Points, in no order, along strands that fork and pass close to each other.
In the rows, zero is written as 128.
Two points are linked if the straight distance between their rows is under 151. Some points are linked to none.
z_584: [156  97 110 139 128 186 135 114 129 100 136 134 158 137 102  95 108 140
 140 140 120 138  80  94  99 127 143 143 138  87  95 130 125 148 158 117
 122 108  89 107 156 160 137 149  92 127 122 126 121 106 133 127 151 114
 136 131 190 158  74  97 122 126 128 126 131 139 134 158  89 155 125 159
 140 142 130]
z_812: [ 80 149 172 110 119 145 129 107 129 166  86 123  82  97 126 142 162 148
 137  97 146  70 170 139  66 121 132 120 130 144 146 131 105 143 116 114
 146  82 154 120  99  85 122 113 136 131 121 162 105 103  87 168 147 189
 122 134 111  88 183 172 100 151 162 145 163  63 162  94  68 102 125 118
 171 113 126]
z_33: [129 149 125  88 133 124 129 150 137 127 128 135 119 135 114 134 128 133
 121 113 149 168 116 182 162 134  95 137 136 131 145 127  91 129 146 141
 124 161 137 144  80 125 100 109 133 117 180 132 128 103 158 108 152  76
  83 141 110 129 132 122 127 110  85  96  79 159 102 145 129 124 130 130
 110 152 119]
z_900: [132 106 157 114 102 206 125 106 150 131 128 125 143 117 110 118 130 155
 153 132 103 113  97  90  84 147 148 144 123 133 107 113 133 145 143  82
 127  81  99  84 158 143 158 161  82 160  66  91  86 102  83 144 120 172
 137  94 186 153 128 127 124 157 145 147 172 114 177 120  82 121 118 124
 189 117 170]
z_729: [202 113 113 101 115 156 117 110 168 134 178 113 186 130  84 121  92 139
  89 133 123 172  61 131 179 175 102 155 102 129 120 140 111 155 152 145
 155 156 119 105 160 156 153 161  98 156 131  72 102 134 145 120 122  88
 102  95 173 149  79  72 129 154  81 125 108 152 123 122 161 150 143 167
 125 143 180]
z_566: [104 121 108 188 128 105 139 190 119  78 153 163 112 132 174 159  93 105
 152 165 149 111 181 118 168 138 163 108 161 122 166  98 197  88  92 131
  96 171 150 161 113 119 116 100 208 132 162 143 205 176 138 102 114  96
 180 127  72 122 135 139 156 116 120 135 115 141  91 144 200 128 115 110
  89 127  96]
z_159: [151 118 124 200 106  26 155 109 167 127 152 129 135 148 170 154 168 110
 137 155 144 102 175 117 176 157 127 141 113 147 146 111 193  84 116 167
 121 154 166 171 137 144 136 109 163 145 104 111 154 213 130 113  50 166
 144 124  78 129 138 122 135 115 143 128  91 128 136  99 233 106 124 109
  55 111 164]
z_948: [151 126  48 159 178  92 146  91  93 123 140 128 136 158 125 106 151  80
 106 166 129  99 108  69 121  98 154 139 133  71 112 150 144 120 132 174
 145 105  96 127 189 157 114 119 131  94 124 214 151 174 149 140 125 123
 158 137 157 129  50 121 101 113 125 103 147 140 105 153 121 162 136 151
  98 115  94]
z_822: [118 128 123 165 124 140 155 148 107 103 143 153 125 115 164 156 117 110
 146 150 104  84 161 114 130 132 156 108 138 133 153 111 162  98  88 126
 111 134 135 127 119 121 137 110 187 131 116 141 151 159 117 134 127 133
 183 123  94 135 163 150 150 120 146 144 149 113 122 151 141 128 103 125
 114 115 114]
z_567: [ 65 131 167 162 117 179 116 207  88 120 110 141 132  93 166 156  97 120
 152 117 102  91 176 123  99 139 165  87 121 184 160 102 163 115  66  67
  80 143 123 110  60  96 143 141 170 134 128 108 147 123  87 140 145 171
 194 112  95 133 217 166 182 147 162 183 153  98 128 117 140 110  93  70
 183 115 112]
z_500: [113 134 169 113  89 155 125 191 127 129 131 163 121 114 144 187  98 147
 149 127 111 134 137 168 143 148 138 100 129 192 178 103 124 107  96  90
 109 185 151 107  51  87 134 135 168 137 147  83 163  94 120 120 134 111
 135 105  91 115 218 167 182 120 118 143 109 135 127 128 164 101 103  80
 156 128 138]
z_361: [ 48 134 156 170 134  90 141 145 119 126  93 130  78  72 180 149 113 101
 137 118 134  98 199 132  93 126 126  83 134 147 156 111 175 135  98 114
 122  97 186 163  77  63 115 107 214 145 158 138 152 162  96 158 112 174
 162 159  30  92 236 179 151 115 180 160 158  82 131  91 167 115 137 103
  90 111  98]
z_134: [195  77 120 143  96 178 145 118 152 103 163 138 174 139 113 129  85 145
 134 153  81 144  95  97 136 150 137 139 117 135 114 118 141 121 131 125
 129 131 101  86 173 157 170 158 101 139  83  71 111 136 133 112 120 121
 154 109 198 159  98 111 156 139 119 141 147 155 136 150 126 141 122 155
 147 129 164]
z_608: [195 133  75 141 161  96 130 129 129 133 155 124 164 165 113 125 130 114
  79 142 150 162 111 131 193 140 114 166 118 115  98 136 120 131 151 155
 141 162 117 140 153 168 111 134 110 110 161 128 129 177 158 104 126  94
 105 111 148 143  55  90 120 129  70  95  91 164  94 144 168 145 152 146
  85 125 136]
z_64: [110 151 157  83 137 149 100  77 129 149 119  94 105 122  92  69 153 156
 135  82 150 134  77 112  88 120 126 143 136  61  96 156  90 191 177 121
 150 104 128 142 153 127 125 133  89 144 138 164  98  67 121 145 154 123
  81 119 140 113  97  87  77 153 118 129 138  83 157 107  67 128 156 159
 150 148 104]
z_996: [ 91 154 153  70 135  94 106  89 125 164  94 104  74 119 104  96 159 153
 124  72 165 136 130 160  99  96 101 119 152  89 108 159  78 167 159 143
 151  98 148 167 121 104 107 104 110 108 146 186 101  82 134 134 152 117
  68 155 114  89 128 128  79 134 128 121 120  90 131 118  71 109 156 152
 130 153  92]
z_260: [180 148 141  77 126 132 113  71 162 150 151  97 145 119  82 104 138 139
 102 126 130 132  54 121 141 170 122 150 117 112 107 142 102 170 174 139
 171 122 144 114 175 143 143 136 111 171 117  90  79 119 128 145 102 101
  77  80 145 134 109  86 102 166 101 131 132 113 146 107 136 125 169 165
 135 137 177]
z_383: [ 75 114 166 138 109 213 125 160 131 122 104 132 138 114 123 142 146 163
 162 102 137 109 169 130  73 134 155 119 116 138 139 106 126 114 115  65
  95  93 100 100  87 107 135 139 101 122 107 121 127  92  81 149 165 191
 143 132 155 135 163 155 116 150 168 156 156  97 171 115  62 123  87  94
 215 107 124]
z_591: [122 172 115  87 178  69  90  76 102 165 117  81 116 148  94  66 163 121
  69  92 166 156  86 133 138  96  93 137 132  84  71 159  98 176 199 153
 161 112 139 153 159 148 100 106 104 121 149 166  92 128 147 126 129  87
  70 134 125 119  80  78  86 142 113 109 126 126 119 113 118 131 192 164
  89 134  95]
z_465: [ 85  99 160 133 106 231 118 141 150 117 114 126 138 121 101 123 142 178
 164 111 144 136 143 118  70 140 155 139 125 102 118 114 122 134 145  61
 100  76  87 106 118 121 136 150  70 132  99 109 119  88  73 145 159 179
 120 127 179 145 128 133 102 141 154 148 156 104 188 121  55 126 102 114
 208 113 129]
z_445: [ 89 160 171 137 144 117 127 135 119 160  90 116  98  89 160 160 139 113
 125 136 105  62 174 141  79 132 141 103 120 199 160 119 135 121  84 103
 143 100 170 111  98  98 135 126 169 144 117 108 115 131  71 167  95 188
 149 114  79  97 228 175 155 129 174 147 173  80 151  87 147  89 132  87
 150  96 153]
z_104: [ 96 108 151 119 111 208 126 115 142 119 115 127 130 123 102 109 148 170
 165 103 142 127 117 112  68 130 147 146 131  83 112 128 113 154 155  82
 111  82  95 116 127 125 131 149  80 135 112 136 112  84  92 149 161 164
 121 131 171 136 115 122  92 143 146 140 150  97 177 127  52 133 110 133
 184 125 120]
z_739: [212 118  78 159 142  81 144 113 152 138 161 129 165 165 120 140 139 123
  89 152 139 144 122 124 195 156 127 170 110 118 102 134 140 121 137 165
 138 163 125 139 166 170 131 134 112 114 135 123 132 199 148 107 105 109
 117 102 151 150  57  98 125 138  80 102  99 157  99 141 180 140 146 148
  84 117 154]
z_783: [180 121 129 109  91 159 141 139 154 120 164 146 155 134 117 162  97 140
 129 140 108 152 106 147 166 159 119 132 114 164 152 114 117 112 122 127
 131 166 129 103 116 125 155 146 124 140 116  77 128 110 136 116 122 100
 124 104 146 139 145 129 156 129  93 129 110 154 126 147 147 122 112 131
 136 132 164]
z_261: [115 125  66 163 160  49 158  70 106 131 130 121 108 136 144 119 176  81
 108 161 138  88 154  82 125  97 132 132 128  77 128 148 156 114 129 194
 149  92 121 161 165 131 115  83 159 110 108 209 141 204 126 150  89 140
 149 145 100 123  94 133  87 104 161  99 142 119 125 125 138 143 141 148
  62 108  98]
z_605: [ 66 145  99 112 155 133 120 154  80 125  96 138  99 131 142  99 134 114
 151 103 151 147 138 153 109  73 116 115 174  81 121 146 113 135 102 137
 104 134 118 154 118 113  88 120 111  88 171 217 163  96 181 118 192 107
 134 195 120 106  79 140 114  87 137 109 115 140  91 158  59 149 111 121
 134 157  61]
z_285: [136  85 141 151  85 203 137 166 124  88 141 162 156 133 131 148  86 151
 160 144  93 129 138 117 125 130 150 119 125 152 133 103 148 104 112  91
  92 138  96  94 105 138 154 142 121 123 100  77 140 111 122 111 145 127
 165 122 164 156 143 143 171 119 138 148 126 147 134 169 108 141  93 113
 168 137 130]
z_269: [134 128  78 145 163 149 129 158  93  96 123 151 135 152 131 103 113  96
 135 153 141 141 109 113 122  95 139 130 151  92 115 133 122 118 124 138
 109 137  92 123 142 152  96 131 113  96 169 174 167 110 184 114 172 102
 142 163 161 138  60 119 132  96 113 109 109 168  87 176  91 167 119 129
 125 148  83]
z_902: [152 163 149  67 145 127  84  76 147 153 140  83 139 118  71  77 140 146
  88 102 146 144  52 133 139 153 109 147 116  94  98 152  90 193 193 141
 176 126 146 127 163 150 125 125 104 161 148 111  87  96 137 138 127  85
  56  93 135 131  97  64  89 159  99 121 115 108 142 101 134 137 181 162
 125 152 143]
z_815: [ 75 112 153 149 103 206 133 165 114 110 109 148 137 113 139 145 133 150
 165 111 125 101 167 130  83 128 157 112 122 138 140 107 139 114 105  77
  85 108 103 106  79 114 132 130 127 120 115 135 139 107  99 142 172 171
 164 141 139 141 166 157 131 139 172 158 147 104 152 139  71 135  83 102
 191 117 110]
z_341: [ 83 140 152  97 118 145 131 143 128 136  98 131  98 111 126 130 139 158
 157  81 147 135 141 175 112 117 122 122 152 111 135 136  82 137 123 119
 115 130 138 151  80  97 105 112 120 106 167 168 137  79 143 120 187 112
 100 163 113 105 144 147 112 121 127 122 104 106 126 139  65 121 112 130
 150 147  98]
z_563: [ 43 140 171 155 136 107 126 146 118 151  78 126  71  67 171 151 117 116
 129 108 138  89 201 151  74 125 128  80 129 166 159 114 156 142  92 108
 128  93 187 149  66  58 113 111 198 136 160 141 142 148  91 163 130 188
 154 154  45  86 239 186 148 120 184 163 159  68 135  85 147 108 137  96
 123 110 103]
z_800: [ 74 121 154 158 109 189 131 184  96 113 116 150 136 104 158 154 111 130
 159 120 109  91 171 124 101 132 162  99 125 163 154 102 157 112  79  79
  81 130 115 108  71 107 140 129 162 128 120 120 145 121 100 139 158 164
 188 129 110 139 194 161 162 142 168 170 150 102 137 135 111 129  85  88
 179 118 108]
z_188: [ 91 126 118 149 137   6 151  69 114 126 106 119  86 124 163 110 162  91
 110 131 168 114 173 112 126  89  96 114 130 110 126 140 148 104 142 194
 141  91 147 189 128 108  98  72 164 127 126 182 123 182 133 149  98 149
 121 171  57 105 135 143  76 103 177 110 116 123 131 107 155 145 145 137
  50 110 100]
z_494: [195 114 132 149  86  69 129 139 181 149 176 140 139 150 153 193 146 126
 128 155 106 144 157 154 197 171 124 133  97 178 164 124 166  90  91 143
 130 198 158 124 145 132 167 154 142 139  77  61 151 182 126 106  39 147
 142  94 112 125 157 131 168 128 118 135 125 154 127 100 244  83 112 102
  97 104 193]
z_115: [142 132 164 107  88 151 120 178 129 138 140 151 133 120 142 188  96 136
 138 140  87 127 131 156 145 152 139 103 110 213 169 111 126 104  82  89
 129 178 141  91  87  96 156 155 147 136 110  57 145  92 106 124 106 131
 138  87 108 117 210 165 187 131 121 144 131 140 135 120 177  97 103  75
 162 117 172]
z_384: [119 116 158 108  83 183 124 198 138 111 141 171 136 123 125 180  87 160
 159 127 114 159 126 166 159 140 129 111 125 181 176 100 118 109 106  94
 100 191 132 105  48 100 139 138 149 138 152  77 169  77 131 109 155  96
 134 116 121 127 188 153 176 113 103 135  87 153 123 141 137 122  92  90
 163 148 131]
z_941: [160 116 133 102 104 182 133 127 152 114 150 128 159 124  97 129  99 148
 131 126 119 153  80 138 140 157 115 144 124 133 129 123 100 140 149 119
 129 140 115 114 121 136 147 146 101 145 134  90 116  85 139 122 147  93
 104 115 164 144 119 105 138 131  97 124 102 145 132 146 112 137 120 144
 146 146 151]
z_98: [ 79 148 156  75 129 107 118 123 130 155  90 116  78 111 116 116 147 158
 140  69 158 142 146 184 111 104 104 115 159 104 128 149  76 147 137 135
 133 117 150 168  91  93  99 104 113 102 165 179 120  80 145 120 175 110
  75 170 103  89 143 144  95 119 124 118 100  99 121 126  75 110 133 137
 136 158  94]
z_872: [136 159  93 109 178  95 107  89  91 148 126  96 132 150 103  75 151 109
  82 110 151 146  79 109 129 102 115 142 139  76  77 157 103 164 177 150
 148 119 122 141 167 152 108 117 103 117 148 181 108 130 151 129 139  87
  93 134 143 127  64  79  97 136 110 109 132 132 112 126 109 138 174 165
  95 130 101]
z_10: [144  81  95 162 129 194 139 128 118  88 132 152 153 144 107 100 107 133
 150 155 117 126 100  90  88 114 157 135 138  82 102 129 140 137 147 112
 112  98  76  99 156 166 131 148 103 104 117 141 141 117 133 127 150 127
 159 144 199 162  73 116 125 112 144 126 139 145 129 175  80 167 114 150
 144 141 116]
z_425: [ 99 127 158 103 118 185 117 106 141 128 116 113 119 121 101  97 144 170
 158  90 148 133 101 122  83 129 136 148 137  74 110 139  90 168 163  96
 123  96 109 135 131 118 126 146  79 136 135 145 109  65 109 142 170 142
  96 132 156 118 107 110  83 142 130 135 136  89 168 120  52 131 121 142
 172 137 109]
z_993: [ 72 126 107 182 135 101 143 170 108  86 136 156  97 105 180 146 105  92
 154 151 142 102 190 114 140 132 155  95 158 111 159 103 194 106  92 131
 103 137 160 169 106  93 110  96 218 133 164 159 190 177 125 120 114 114
 178 151  47 114 164 153 148 112 146 140 138 118 106 133 179 133 118 114
  79 125  83]
z_464: [141 164 125  88 153  36 114  67 130 151 117  90 113 147  96  90 173 126
  74 107 169 147 102 142 148 115  94 144 118 113  84 153 100 153 205 167
 166 106 146 164 148 138 100  96 121 126 143 129  78 150 138 130  99 104
  61 127 106 120 107  98  73 145 116 112 111 129 131 108 148 128 189 159
  83 129 118]
z_650: [145  92  87 170 141 174 141 152 107  76 133 164 147 149 127 111 100 113
 152 171 120 117 119  96 107 103 164 124 139  98 122 124 148 114 121 127
 106 119  81 106 149 161 116 136 127  94 137 153 168 123 158 118 156 123
 175 153 176 153  73 132 134 102 132 123 126 160 107 189  92 180 107 134
 138 145  92]
z_603: [ 50 131 136 163 127 111 140 168 109 106 111 152  84  85 178 149 106 106
 149 122 138 108 188 139 115 129 142  86 155 125 156 108 174 123  94 117
 103 126 173 164  75  72 105  99 218 139 169 155 175 158 119 131 136 130
 169 157  36 107 199 171 155 116 158 152 143 100 111 121 161 124 122 109
  95 126  86]
z_17: [128 154 149  83 148 143  88  76 127 146 129  88 123 123  86  58 145 149
 115  90 143 141  56 110 105 127 122 146 129  63  86 160  93 197 187 130
 155 116 129 134 162 145 125 130  88 154 143 152  98  75 133 140 150  98
  77 108 144 126  80  66  85 153 113 126 132  98 149 106  92 139 170 162
 135 149 115]
z_637: [188  76  99 166 122 178 135 164 138  77 153 161 169 155 111 121  68 133
 135 166 113 162 111 111 145 126 139 137 125 124 122 119 143 110 127 130
 113 151  90 100 144 167 135 146 106 115 135  92 159 124 165  97 152  97
 155 134 197 156  67 112 162 108  89 125 101 181  98 176 124 170 121 145
 133 154 127]
z_43: [156  88 140 126  94 202 135 110 150 117 144 131 159 125 112 122 107 153
 148 141  88 126  93  94 102 147 143 137 124 133 106 115 138 137 141  96
 126  98  94  84 164 150 166 160  89 153  68  77  94 115 103 129 122 146
 145 102 194 158 117 120 143 146 140 145 164 129 161 139  98 129 119 139
 171 124 168]
z_910: [124 117 155 122 114 178 118 134 132 140 115 113 144 114 139 136 132 132
 146 142  62  92 133  89  89 131 150 127 102 197 130 107 147 123  89  79
 129  88 100  63 160 150 172 165 100 145  42  80  83 111  65 138  88 201
 171  88 170 153 158 154 147 171 163 151 198 119 166 105 108 104 104  98
 198 104 192]
z_899: [127 155 131  90 141  37 130  75 131 144 107 105  97 138 113 105 168 126
  89 105 169 140 124 155 133 112  91 132 127 120 105 149  99 133 185 168
 152 107 148 166 123 122  96  89 131 121 142 140  85 136 142 130 109 110
  65 143  93 114 131 120  80 130 125 109 107 131 127 118 138 121 172 152
  85 131 114]
z_775: [ 97 147 117 107 155  20 126  90 103 142  99 113  87 141 138  98 159 109
  90 105 179 149 147 155 138  78  79 116 142 111 104 152 114 117 164 175
 132 108 142 183 116 119  79  86 131 108 147 179 105 149 161 123 125 108
  88 173  80 107 112 129  81 105 134 101 103 143 110 127 136 133 161 140
  71 129  87]
z_720: [180 120 143 101  81 149 128 148 149 138 162 146 147 128 127 182  95 135
 129 146  82 143 116 148 165 161 125 122 102 199 161 114 120 106  97 111
 142 173 133  87 127 110 172 162 123 142  87  47 127 104 118 117  94 126
 131  89 137 127 175 151 175 135 110 139 138 155 136 124 169 103 105 104
 152 121 189]
z_682: [126 140 163 131 121 134 109 171 104 143 118 117 136 104 167 166 107 113
 138 143  52  84 156 124 110 140 157 105 104 224 158 119 144 109  51  81
 134 145 132  86 128 125 165 162 145 131  81  63 114 116  72 138  82 178
 177  82 109 128 203 168 185 151 153 153 175 114 140  99 171  91 100  73
 175 102 186]
z_310: [ 93 164 165  63 143 105  85  82 130 171 102  86  78 123  88  75 157 160
 124  64 165 146 108 150 102 101 100 126 145  74  99 162  74 187 178 136
 160  99 149 165 139 113 115 116  93 117 147 178 100  69 133 134 154 112
  55 140 124  89 112 103  71 148 118 124 121  81 140 104  73 112 169 155
 136 159  86]
z_467: [181 124 130 168 102  44 148 113 176 141 158 128 139 150 157 171 166 119
 127 153 123 115 159 140 180 164 122 140 107 163 151 121 171  83 113 157
 132 164 165 147 140 141 148 128 152 145  87  84 138 199 127 120  41 158
 134 109  92 128 153 132 146 123 132 130 110 133 137  99 229  91 124 113
  77 102 185]
z_22: [149  76 124 151  94 210 133 167 138  81 142 162 161 138 110 132  78 154
 157 150 108 155 119 124 130 126 140 131 131 130 127 110 137 113 129 103
  96 138  92 100 111 148 147 146 104 122 125  76 151 101 139 102 156 103
 149 134 184 159 108 124 165 105 118 132 106 165 122 174 100 156 104 130
 155 152 126]
z_440: [200 114 138 130  86 113 134 146 158 138 174 141 148 142 149 189 114 126
 128 154  70 139 140 137 183 160 132 127  98 183 160 122 146  92  78 131
 136 186 141 102 160 128 182 160 132 137  67  55 134 151 121 110  68 137
 155  88 134 132 158 140 180 140 113 144 151 155 127 116 199  92 105 115
 128 106 185]
z_197: [ 81 168  97  96 181  79 102 130  79 159  97 115  94 148 130  88 147 104
  97  95 173 167 128 159 136  62  81 114 170  90  98 156 105 137 138 152
 120 123 135 165 131 125  76 111 104  94 162 211 130 126 189 112 165  92
  94 192 114 105  78 122 108  88 118 100 109 150  82 142  95 130 152 130
  96 150  62]
z_71: [104 157 168 129 144 127 106 156 108 159  93 107 121  95 161 158 125 113
 131 141  76  65 162 133  87 136 157 104 104 234 161 119 133 117  59  85
 142 118 151  86 114 115 156 152 147 136  99  82 111 114  55 155  79 188
 166  87 100 116 215 173 171 148 163 146 178  93 146  85 158  87 115  69
 181  96 183]
z_266: [114 121 158 114 115 197 124 114 142 140 118 117 134 114 119 126 149 143
 154 131  96  93 121  88  74 135 150 137 110 164 123 108 139 134 120  78
 128  72 103  74 150 139 159 158  92 154  56 105  84 104  66 152 108 202
 152  91 177 147 150 145 123 169 157 150 190 104 178 107  83 110 110 106
 201 104 176]
z_267: [221 119 102 134 120  95 149  83 175 146 164 112 162 148 115 143 146 128
 107 149  99 130 100 107 174 168 135 159 111 122 112 134 134 121 130 161
 155 137 135 117 198 157 166 145 116 147  79  95 100 192 129 124  79 124
 129  88 165 148  93 103 131 164 104 130 146 134 128 116 162 113 144 170
 110 108 188]
z_727: [157 100 133 116 113 196 122 120 150 108 145 121 168 126  92 100  94 153
 131 126 122 155  67 115 118 149 124 149 130 101 107 132 107 156 162 112
 125 124  98 111 143 156 143 157  82 149 132  92 114  85 135 125 153  97
 107 118 186 152  88  82 128 127 112 129 111 137 141 142 102 150 129 155
 149 150 148]
z_656: [133 141 104 122 143 129 133 169 117 108 130 150 124 142 133 132 115 119
 127 133 150 162 126 159 162 117 116 135 143 120 139 120 112 111 125 144
 111 173 123 139  98 134  91 107 140 113 182 150 154 120 172 104 161  79
 118 143 118 139 101 126 138 101  85  97  83 172  87 164 127 138 124 127
 105 147 105]
z_918: [ 99 128 126 177 126   6 163  83 132 113 117 119  98 124 175 120 160  90
 127 138 161 106 177 104 136 113 106 120 124 125 139 123 165  92 137 186
 139 105 158 190 125 110 106  80 180 144 131 152 135 189 127 142  84 164
 128 164  47 107 156 139  94 108 175 120 106 116 140  94 183 134 135 125
  45 105 120]
z_885: [192 122 136  89 110 157 119  88 168 138 163 107 166 119  90 115 110 142
 105 132 111 144  52 117 150 176 120 149 115 125 114 135 110 159 158 133
 160 132 129 101 177 144 158 157 100 172 104  74  86 120 132 135 111 101
  98  84 167 143 104  87 122 161 100 136 135 131 144 114 141 131 149 165
 145 135 186]
z_871: [140 157 101  86 165 115 112 154 129 140 139 117 140 150  99 118 127 122
  88 112 160 192 102 175 189 129  74 156 122 124 120 134  90 151 169 144
 136 164 121 145 105 147  92 123 117 113 192 126 119 125 166 104 150  77
  70 139 120 137  97  95 121 114  67  86  70 170  90 133 150 136 145 133
  89 154 115]
z_88: [150 138  83 141 159 129 133 165 102 104 135 150 136 157 134 119 112 100
 123 150 148 151 121 130 154 108 129 139 144 109 123 125 118 111 123 149
 116 159 107 131 132 152  92 119 125 106 176 162 162 129 183 106 163  89
 132 146 142 140  70 118 137 101  87  99  94 174  80 171 122 154 126 128
 107 142  96]
z_762: [118 115 155 104  88 197 129 182 150 107 133 159 142 122 114 161  98 163
 163 120 121 160 118 165 149 140 123 128 129 156 163 106 102 116 121  96
  99 168 121 115  58 110 136 140 121 133 158  88 155  68 136 110 169  95
 120 131 141 134 162 141 160 110 104 128  80 151 129 147 105 134  93 105
 167 153 126]
z_13: [ 90 128  94 138 149  36 147  69 101 133 108 121  88 126 152 111 167  90
 105 137 154 107 163 111 115  83 109 117 134  88 125 149 145 119 141 190
 146  87 134 176 140 111 104  75 163 114 117 203 125 181 128 152 105 138
 132 164  77 106 118 144  80 100 172 107 138 121 126 120 130 144 146 149
  60 114  91]
z_291: [ 66 157 181 146 153 102 117 136 119 165  71 112  80  78 164 157 128 117
 122 130 121  67 188 147  64 126 130  92 117 202 164 120 138 130  87 107
 144  91 186 124  81  77 128 124 177 143 143 113 120 137  73 172  95 202
 145 131  63  84 239 181 152 122 187 149 171  67 150  71 156  92 146  81
 143  95 137]
z_139: [173 147  88 112 168 113 117 135 125 137 150 112 163 154 100 114 122 116
  76 126 153 175  92 145 185 136  96 161 119 112 101 139  99 148 168 148
 145 160 116 137 140 162 105 132 109 117 175 123 116 147 159 109 141  84
  86 119 142 142  67  80 119 128  70  92  85 161  95 137 155 145 156 148
  89 139 131]
z_339: [ 84 133 166 106 102 174 133 179 139 121 106 149 113 110 126 152 118 165
 171  95 133 145 139 179 130 131 130 123 145 136 159 115  92 119 113 101
  99 156 139 136  52  91 110 122 130 120 178 128 155  72 142 113 191 107
 111 153 116 114 168 153 141 114 120 126  88 124 128 139  84 126  95 106
 170 146 106]
z_142: [159 142  69 135 178  94 133  88  96 134 135 111 140 159 111  92 152  95
  90 138 142 124  91  88 131 106 135 146 136  77  86 154 120 140 159 161
 146 117 106 133 180 157 112 119 116 109 136 189 124 159 148 132 130 101
 122 128 155 134  52  96  99 130 111 107 140 139 109 140 118 146 157 164
  92 119 110]
z_990: [128 126 126 189 119  16 165  92 147 117 133 121 119 138 171 135 166  97
 131 148 156 102 173 107 153 135 119 131 118 136 142 118 174  84 131 179
 133 125 162 179 130 127 117  89 175 145 118 131 141 200 129 129  68 166
 133 143  61 120 147 131 110 112 158 124  97 117 142  96 204 120 131 118
  49 105 143]
z_490: [ 88 166  93 104 176 125 109 153  82 138 102 122 113 147 126  87 132 104
 125 102 158 167 111 147 124  72  95 126 171  81 104 149  98 145 126 138
 105 137 115 147 134 130  88 129  90  93 175 205 151  94 194 114 188  95
 106 190 138 113  66 115 118  91 117 103 105 153  82 149  72 141 132 127
 121 156  62]
z_36: [144 125 158 118 111 144 110 156 122 143 119 114 145 113 156 156 110 122
 141 148  40  97 142 110 112 138 150 117  95 222 146 116 137 112  59  82
 142 130 114  69 160 142 177 173 116 133  54  52  94 108  74 128  75 183
 173  82 145 139 177 163 174 166 152 149 190 130 149  98 148  97  98  88
 188 105 202]
z_68: [228 105  93 164 116  91 152 101 173 141 172 131 167 159 128 155 135 133
 110 156 102 133 122 110 189 171 137 163 102 124 119 132 149 109 111 169
 137 162 134 122 191 168 168 144 114 128  92 105 127 208 140 108  89 123
 143  97 171 152  75 104 144 151  94 125 128 150 111 131 178 122 134 158
 104 110 172]
z_31: [129 123  59 168 162  88 161  86 104 120 143 129 122 136 140 128 161  83
 120 173 117  76 141  73 122 104 153 133 126  76 138 143 162 115 113 183
 146  96 111 140 179 143 125  97 161 106 105 211 153 197 126 149 104 138
 173 134 123 130  88 135  97 112 150 103 152 119 117 141 132 151 125 152
  80 112  98]
z_717: [ 83 151 105 102 167  53 116 107  88 149  96 117  87 139 137  97 154 106
  96 102 174 151 143 159 129  72  87 112 158  97 103 156 111 125 146 167
 128 114 138 175 120 118  80  93 124  98 150 201 119 139 171 120 146  99
  98 180  91 107  97 130  93  95 129 101 113 144  96 138 113 130 155 140
  83 138  76]
z_352: [208  71 104 170 108 160 147 141 149  89 167 155 175 157 119 135  72 138
 132 165  93 150 119 100 157 140 142 138 110 134 126 120 153 101 115 141
 119 154 100  94 169 164 162 152 111 119 105  86 145 152 155  99 130 114
 168 117 200 153  74 113 162 125  95 137 126 173 107 167 144 158 120 152
 132 139 141]

A fork is a point with three links, a tip a point with one. Leave the first point through the second and follow the links. Name the first fork or tip that comes.
z_88, z_656 -> z_267
z_445, z_291 -> z_566
z_465, z_104 -> z_64
z_650, z_10 -> z_720
z_64, z_17 -> z_729
z_910, z_266 -> z_285
z_948, z_142 -> z_605
z_104, z_465 -> z_567

Name the points in between on the shortest way along the links from the first point to the second, in order.
z_899, z_948 -> z_464 > z_591 > z_872 > z_142
z_993, z_36 -> z_603 > z_361 > z_563 > z_291 > z_445 > z_71 > z_682
z_729, z_465 -> z_885 > z_260 > z_902 > z_17 > z_64 > z_425 > z_104
z_567, z_383 -> z_800 > z_815
